Points on a hilly landscape, in no order, each with its height.
From any point a ball rolls to the lowest of the 2 points nearest to it. It stops when none of these is lower. Distance is the straight distance between rows; heights are no part of it.
(808): [-10 -17  -5  -1  -2 -18  -2   3  24  12  -8 -25  18  -9   0  13   3   9
  -5 -32  -2]  h=249
(691): [-10 -13  -7  10   5  -8  15  11  23   0   9 -14   7   9   4   8 -11  23
   1  -8 -20]  h=261
(302): [ -7   0  -3   3  15  -3  -1 -24  40  -2 -22   1   9 -13  18   6 -19  -1
 -20  -7 -14]  h=692
(732): [ 16  11  11   2 -10  26  -8   3 -22  -6   6  17 -17  -5 -10 -16  14 -13
  11   6   9]  h=391
(558): [  9   0   4   7  14  -6   1   6 -17   1 -18  -1  12  -2  14 -13  24 -36
  -7   9  16]  h=216
(672): [ 10   2   9   2   1  -4  17   1  17 -11 -13  -7  23   9  20 -15  15 -11
  -6  17  12]  h=433
(1043): [ -5 -11 -23  10  29  12 -10 -20  14  -4  -8   4   1  17  16  16 -26  -1
  -4  13  -7]  h=604
(887): [  3  12  11  10 -21   6   8   1  18 -10   4   4  -9 -12   1 -12  -3  17
  -7   9  -2]  h=263
(922): [ -8 -10  -2  -3   8 -13  25   7  16   3  -7 -21  26  12  19  -6   7   4
  11 -12  -4]  h=343
(1085): [ -8  -5  -8  10  15   3 -11 -22  25   4 -12  -5   2 -12   7  16 -21   1
 -15 -11 -17]  h=680
(227): [  7  15   5   6 -10  -1  -3  25  -3  -9  20   2  -2   6 -29   1   0   0
  -8  14   3]  h=110
(554): [  6   0   1   5   9   3  -2  12 -28  -8  -7  -3   0   6  10 -13  26 -36
   7  13   9]  h=201
(360): [  2   2   8  -6 -19   6  27  10  -4  -8  -3  -5   2 -11  10 -24  22  15
  26   2  11]  h=271
(456): [ -4   9   2   5  -6 -18  11   3  17   9  -2  22   4  -6   2   2  -4   0
 -41   5  -4]  h=480
(376): [-11 -15  -7  -3  21 -11 -17   5 -22  15  -3  -8   1   3   1  10   7 -24
   9 -27   2]  h=122
(156): [-11 -10  -2 -15   5  -7 -16   8 -28   9   3 -11  -6   7  -9  12   4  -8
  13 -23  -4]  h=76
(293): [ -6  19 -11   3   5 -14  30  -2  -8  21  19  34 -12 -16 -14  17 -14  20
 -23  -1   3]  h=154
(269): [ -6  -1  -7  14   0   6  -3  -5   3   8   7   6 -13 -13  -7  14 -23  20
  -6 -10 -23]  h=533
(1102): [-17   5   2   1  -4   1  11 -18  18   3  -3   9 -13 -25  14   1 -20  31
  -1 -12 -21]  h=610
(162): [ 10   8   7  -3 -28  22  -7   7   2 -15   7   4 -15  -8 -28 -11   4  11
  17   9   6]  h=190
(685): [ 15  16  10  10  -6  13   3 -10 -14   6   0  22 -14  -9   2 -11   9  -2
 -11  12   1]  h=421
(825): [-19  13  10  -1  -1  -1   7 -30  23  11  -9  10  -3 -24  23  -3 -11  14
  -7  -2 -10]  h=713
(31): [  6 -13  -1 -12 -27  29  -2  -9   6 -12   0  -4  -8 -14  -3  -2   3  26
  25   3   5]  h=277
(535): [ 14  14  13   5 -26   2 -10   4   6  -4  -2   2  -5 -12 -11 -16  15  -6
 -12   1  19]  h=182
(49): [  5   9   8 -27 -22   8 -19  13 -25  -7   9   4 -23  -8 -33 -12  16  -7
  11 -13  16]  h=196
(164): [  0  -4  -2 -13 -19 -18 -16  17  -5  -2  -5 -24  11  -6 -19   1  17   0
  -4 -13  16]  h=166
(929): [ 12  12   7   8  -8  19  11   8 -15  13  19  30 -23 -16 -13   5 -13  10
  -2   3  -5]  h=535
(721): [ -9 -17  -4   3   3 -15  14   2  17   9  -7 -24  19  -1   9   5   3  13
  12 -23  -1]  h=298
(623): [-20   6   5  -2   4  -8  10 -12  40 -11 -17   3  14  -9  22  -5 -19   4
 -27   0 -13]  h=705
(949): [  1 -12  -9 -10  30   2 -14 -15 -14  -4   0  -4   5  27  10  11  -8 -32
  16   0   6]  h=394
(472): [-17   5   3  -6   3  -9  33   5  11   1   1 -10  12  12  21 -12   3  11
  13   1  -6]  h=397
(1177): [  4  10   3   1 -24   0 -11  15   5  -7  16   3 -14 -14 -34  10 -12  16
 -12  -1   1]  h=329
(199): [-22  17  -2   0  10 -18  26  -5   4  27  17  32 -13 -19  -5   6 -15  31
  -8  -5  -8]  h=691
(193): [ -7   8  11  -5   4  -5  22  -8 -14  24  -2  20  -5 -15   9  -6   8  16
   9  -5 -11]  h=918
(45): [  6  -3  -9  -7 -29 -26  -7  14  -3   0   0  -7   8 -11 -14   1  18  -1
 -22 -11  28]  h=183
(120): [  3  11  14   3 -23   2  15   2  11  -5  -3  -3   1  -7   8 -19   9  11
   6   1   8]  h=213
(314): [  3   6  12   5   1 -14  22  15  13  -6   0  -1  20  14   9 -17  17  -2
 -13  13   1]  h=442
(514): [ -2  15   5  -8 -12   6 -26   4  -1 -15  10  -1 -17   4 -22   3 -12   0
 -12   4  -3]  h=357
(638): [ -7  -3 -11  20  14  14   0  -9   5 -15   5   8  -7   2   7   4 -25  13
  -9  19 -19]  h=566
(203): [  7 -10   4  -1 -14  12   2  -3 -11   5  -1  -3  -1 -13   3  -1  10  11
  21 -10  -5]  h=278
(412): [  2 -19 -19   0  38   1 -11 -15  -5   5  -8  -8  15  19   8  16  -8 -19
  19  -8  -2]  h=366
(372): [  5   7   3   7 -23   2 -10   1   8  -5   7   2 -10 -15 -14   1  -9  15
  -5  -2  -4]  h=304
(163): [ 12  -5  -2  10   7   3  21   2   1 -12  -7  -5  12  20  21 -14  15  -2
   5  31  15]  h=425
(908): [ -9 -14  -8  -6  14 -21 -13  14 -17   8 -11 -17   9   1   2  10  11 -39
  -2 -19   8]  h=150
(429): [-26   9   3  -8  -2  -4  17 -17  36  -6 -11   0  15  -2  30 -12 -19   9
  -6   8  -3]  h=722
(44): [  4   6   8   6   5 -12   5  10  17   4  -8  17  14   6   3  -2   4 -13
 -42   7  -4]  h=456
(195): [ 12   6   5  -2  -6  19 -18  -3 -20 -17  -7   6 -10  -1  -7 -17  21 -24
  16  11  20]  h=382
(393): [ -1 -12  -9   6  18   5  -6  -6  -4   5   2  -9   9  15   5  12  -1  -6
  12  -4  -8]  h=328
(847): [  1   2   1   4  -2 -11  -7  26   2  -6  15  -3   9  20 -21   9   0  -3
 -14   6  -9]  h=91
(1150): [ -1  14   3  11   5  -8  19   4  -7  20  12  25 -11 -13  -6   4 -14  12
 -24   1  -8]  h=479
(34): [  6   8   2   6  -8  -5 -17   5  -6   7   5  14  -1   6  -5   1   4 -21
 -26  -1   6]  h=257
(436): [-14 -19 -10  -4   3 -15 -14   3   2  16  -2 -20   7  -2 -10  20  -1   7
   2 -33  -6]  h=195
(876): [  5   5   0   0  -6 -13 -18  15 -20   1   2   5  -1   7  -6  -4  21 -31
 -19  -6  19]  h=247
(378): [  5 -17 -10  -5   4  16   6  10 -15 -13  10  -5  -3  27  -5   7   2  18
  25  25   1]  h=392
(1165): [  0  -5  -3 -13  10  -1  -6   9 -29 -18 -13 -17  -1  13   4  -5  18 -34
  20  11  17]  h=186
(1179): [  8 -17  -6   4   8   9  11   9 -12 -13  -1  -8   7  23  10  -5  13   8
  19  26  13]  h=412
(858): [ -9 -14  -9 -17  -5 -12 -12  15 -20  18   7 -15  -6  -6 -18  19   1   9
   9 -32  -4]  h=132
(170): [  3   0  -2 -10  -6   3 -17  -1  -3 -13  -3 -21   7   7  -6   4   6  -3
  11   6   9]  h=194
(119): [ -1  -5   0   6  -6 -13   5  25  15  -8  11 -12  14  15  -9   6   4  10
  -7   5 -11]  h=115
(628): [ -7  -6  -1   8  -9 -16  24  25  17   5  10 -13  11   8  -4   2  -2  20
   2 -10 -12]  h=176
(426): [  6  -5  -6  -6  18  -3 -19 -13  -1  -7  -9  -9  21  16   7   7  -5 -33
   1   4   7]  h=407
(537): [ 16  13   8   8  -7  11   2  22 -10 -11  18   9  -8   8 -32 -12   8   1
   7  19   5]  h=128
(153): [ 16  -6  -9 -18   6   4 -24 -27   2  -9 -12  -7   2  11   9   5 -19 -14
  14  16  26]  h=424
(557): [ 13   9   2   0 -30 -17   5  11  -3   3   0   5  -1 -17 -13 -13  21   0
 -22  -5  30]  h=210
(830): [ -3  -7   0   2   4 -25  14  14  -7  13  -9  -9  16  -7   7  -6  21  -6
 -12 -11   9]  h=262
(862): [-25  11   5  -7   9 -16  25  -7   5  29   9  21  -7 -13   6   1  -3  26
   8  -5 -14]  h=849
(381): [ -3 -13  -6   8  23 -13   8   7  -7  15 -12 -13  15   2  11   1  15 -10
   5 -12  -3]  h=300
(610): [  2 -22  -5 -15 -15  19   5   8 -20  -2  -1 -11  -7 -21  -3  -2  14  16
  32 -14  -3]  h=320
(651): [ -6   3   1  11  21  -9  24   1  -1  18   6  11   4   8   6   0   2  11
  -5   5 -19]  h=490
(677): [ -2  -4   1 -14  -2 -14 -19  10  -9  -4 -11 -28  16   6 -11   3  11 -15
  -1  -8   8]  h=178
(976): [ 13   8  10   5  -7  10 -15  -7 -22   4   2  15 -15  -6   4 -10   9 -19
  -2  -3   7]  h=401
(670): [  3  -7   2  -1 -22  15  12  -1   5  -1   7   0 -10 -14  -1   2  -4  30
  20 -10  -9]  h=138
(12): [ -4 -13 -12  10   5   1  15   6  12 -10   8 -10   7  19   5   9  -9  21
  12  11 -13]  h=335
(531): [ 16 -18  -3 -14 -21  25  -2 -17  -1 -12 -12  -9  -6 -19  11  -4   7  12
  29   3  19]  h=312
(722): [  0  -6 -12   7  25   9 -15 -34  19  13 -12   1   0 -11  15  12 -21  -8
   0 -13 -10]  h=666
(692): [  2  -4  -5   5  28  -5  -5 -21  12  25 -12   3   6  -8  12   7  -4 -13
  -7 -18  -6]  h=648
(935): [ -9  -1  -1   7 -12  -1  10   0  13   9   9   6 -15 -21  -4   8 -20  36
  -2 -16 -17]  h=437
(383): [ -2  20  10 -18  -6   6 -25  -7  -4 -19   8   0 -16  22 -13   1  -8 -19
  -9   5  -2]  h=364
(106): [  4  13  11 -18 -11   4 -10  16 -23  -8  16   6 -20  10 -29  -6   6  -5
   8  -4   5]  h=167
(307): [  3   0  -5  10  27   3  -4 -20  11  12 -13   8   8   8  15   5  -5 -15
 -11   1 -15]  h=636
(339): [-42  21   2 -10   3  -6  10  -9  31   1   0  13  11 -10  23 -12 -22  15
   3   7 -10]  h=766
(1147): [-12  -6  -3   1  22 -17  17   2  -4  28  -4  -5   6  -3  11  -1  10   8
   1 -20 -14]  h=369
(84): [ -3   9   2  21   9   5  11   9   6 -15  10  13  -5  -1   0  -5 -21  12
 -20  19 -19]  h=548
(843): [  3  -8  -5   7   2   4   9  16  -7 -12  15 -11   6  19 -11   6   5  14
  17  10 -10]  h=372
(1120): [  4  -2   1   4   0 -16   2  14 -18   8 -12   0   9  -5   6  -9  23 -24
 -18  -1  15]  h=234
(667): [ -1   2   6   1  10  -2  10 -13 -28  25 -10  14  -7 -21  12  -9  16  -4
   1 -12  -2]  h=939
(389): [ -7 -12   0 -10  19 -13 -10  15 -21  -9 -14 -18  13  11   6   3   9 -45
   9   0   7]  h=168
(1031): [  1  -1  -3  10   5  -2 -12  -2 -12  14   9  13  -4   4  -4   7  -3 -11
 -15 -12  -3]  h=276
(812): [  9 -16  -2 -22 -19  22  -8  -6 -15  -9  -9 -16  -6 -25  -4  -1   8   4
  33 -13  11]  h=336
(561): [  3   6   1  17   4  17   0  -1 -11   7  16  19 -23 -11  -6   9 -22  15
  -2  -2 -21]  h=565
(580): [ -1 -10  -6   3  -3   6  11 -18  24  -5  -7 -11   5   2  22   0 -16  17
   7   6   3]  h=418
(1027): [  2   9   4  18   6   0  14   6   2   7  11  16  -6  -1  -1   4  -8   8
 -12  12 -18]  h=531
(581): [  3   8  13 -16   0  14 -22  -5 -23 -16   2   2 -15  17  -3 -12  15 -32
  11   7  16]  h=375
(515): [ -3  -9 -13   9  15  21  -9 -16   3  -8   4   3 -10  15   7  14 -25   6
   3  19  -9]  h=582
(353): [  1  15  12 -21   4   4 -18 -14 -14 -21   4  -3 -16  29  -5  -9   2 -27
   0   6  10]  h=370
(640): [  5  16   8 -10  -9  13  -9  13 -12 -22  15   2 -13  22 -35  -8   4  -6
   8  18   5]  h=144
(912): [ -1   3   1   4 -14 -12   2  -4  19  12  -4   5   0 -13   3   0  -4   8
 -27 -11  -2]  h=513
(835): [  8   3   4  -7 -20  14 -15  -1  -2 -15  -1  -8  -6  -1 -15  -2  10   4
  16   4   6]  h=211
(904): [  5 -10 -15   4  33   4  -4 -25  23   2 -20   2  16  12  18  10 -20 -17
  -6   8  -5]  h=624
(587): [ 12  23  17   5  -7  13  16   0 -15   8   8  29 -20 -18  -4 -11   1  10
  -6  12   1]  h=471
(184): [  9 -10  -4  -3   0  -2  -2 -18  24  -6 -15 -17  20  -4  15   2 -10  -3
   4   4   7]  h=444
(1111): [  3  21   7  -6 -24   6 -26   5   0 -14  14  11 -24 -11 -35   1 -13   0
 -17   0   9]  h=347
(868): [  7 -13  -9 -11   3   3 -15 -23   8  -7  -8 -14  11   5   7  11 -20   0
  15   9  14]  h=438
(377): [  8   5   6  10   2 -12   7  19   4   0   1   6  14  14   1  -7  13 -12
 -25  10  -3]  h=448
(598): [ -4  -4  -4   7   5   5 -18  -7  -1   3   5   1  -1  10  -2  14  -7  -5
   0  -5 -15]  h=302
(1093): [ 15  10  14   6 -24  13   2   2   5 -13   2   6 -11 -11 -16 -26  17   2
   6  11  15]  h=160
(820): [  1  -7  -3  11  16  -2  11   3 -14  23   5   5  -3   5   1   8   5   8
   4 -12 -18]  h=436
(958): [  9  -1  -3  -9   9  10 -22 -21  -2 -13  -4  -6   5  20  10   6 -11 -25
   2  18  12]  h=415
(86): [ -1 -20  -9   1  -3   7   3  -7  15  -9   0 -15   3   9  11  12 -12  22
  19   9   1]  h=381

For each start below, name the point where the ball stops.
(44) | (847)
(949) | (156)
(302) | (293)
(580) | (847)
(929) | (120)
(1120) | (156)
(353) | (120)

Write out the way that a ball takes from each point below.
(651) | (820) (1147) (381) (830) (1120) (558) (554) (1165) (389) (908) (376) (156)
(153) | (958) (426) (949) (412) (393) (598) (1031) (34) (876) (1120) (558) (554) (1165) (389) (908) (376) (156)
(184) | (580) (86) (12) (691) (628) (119) (847)
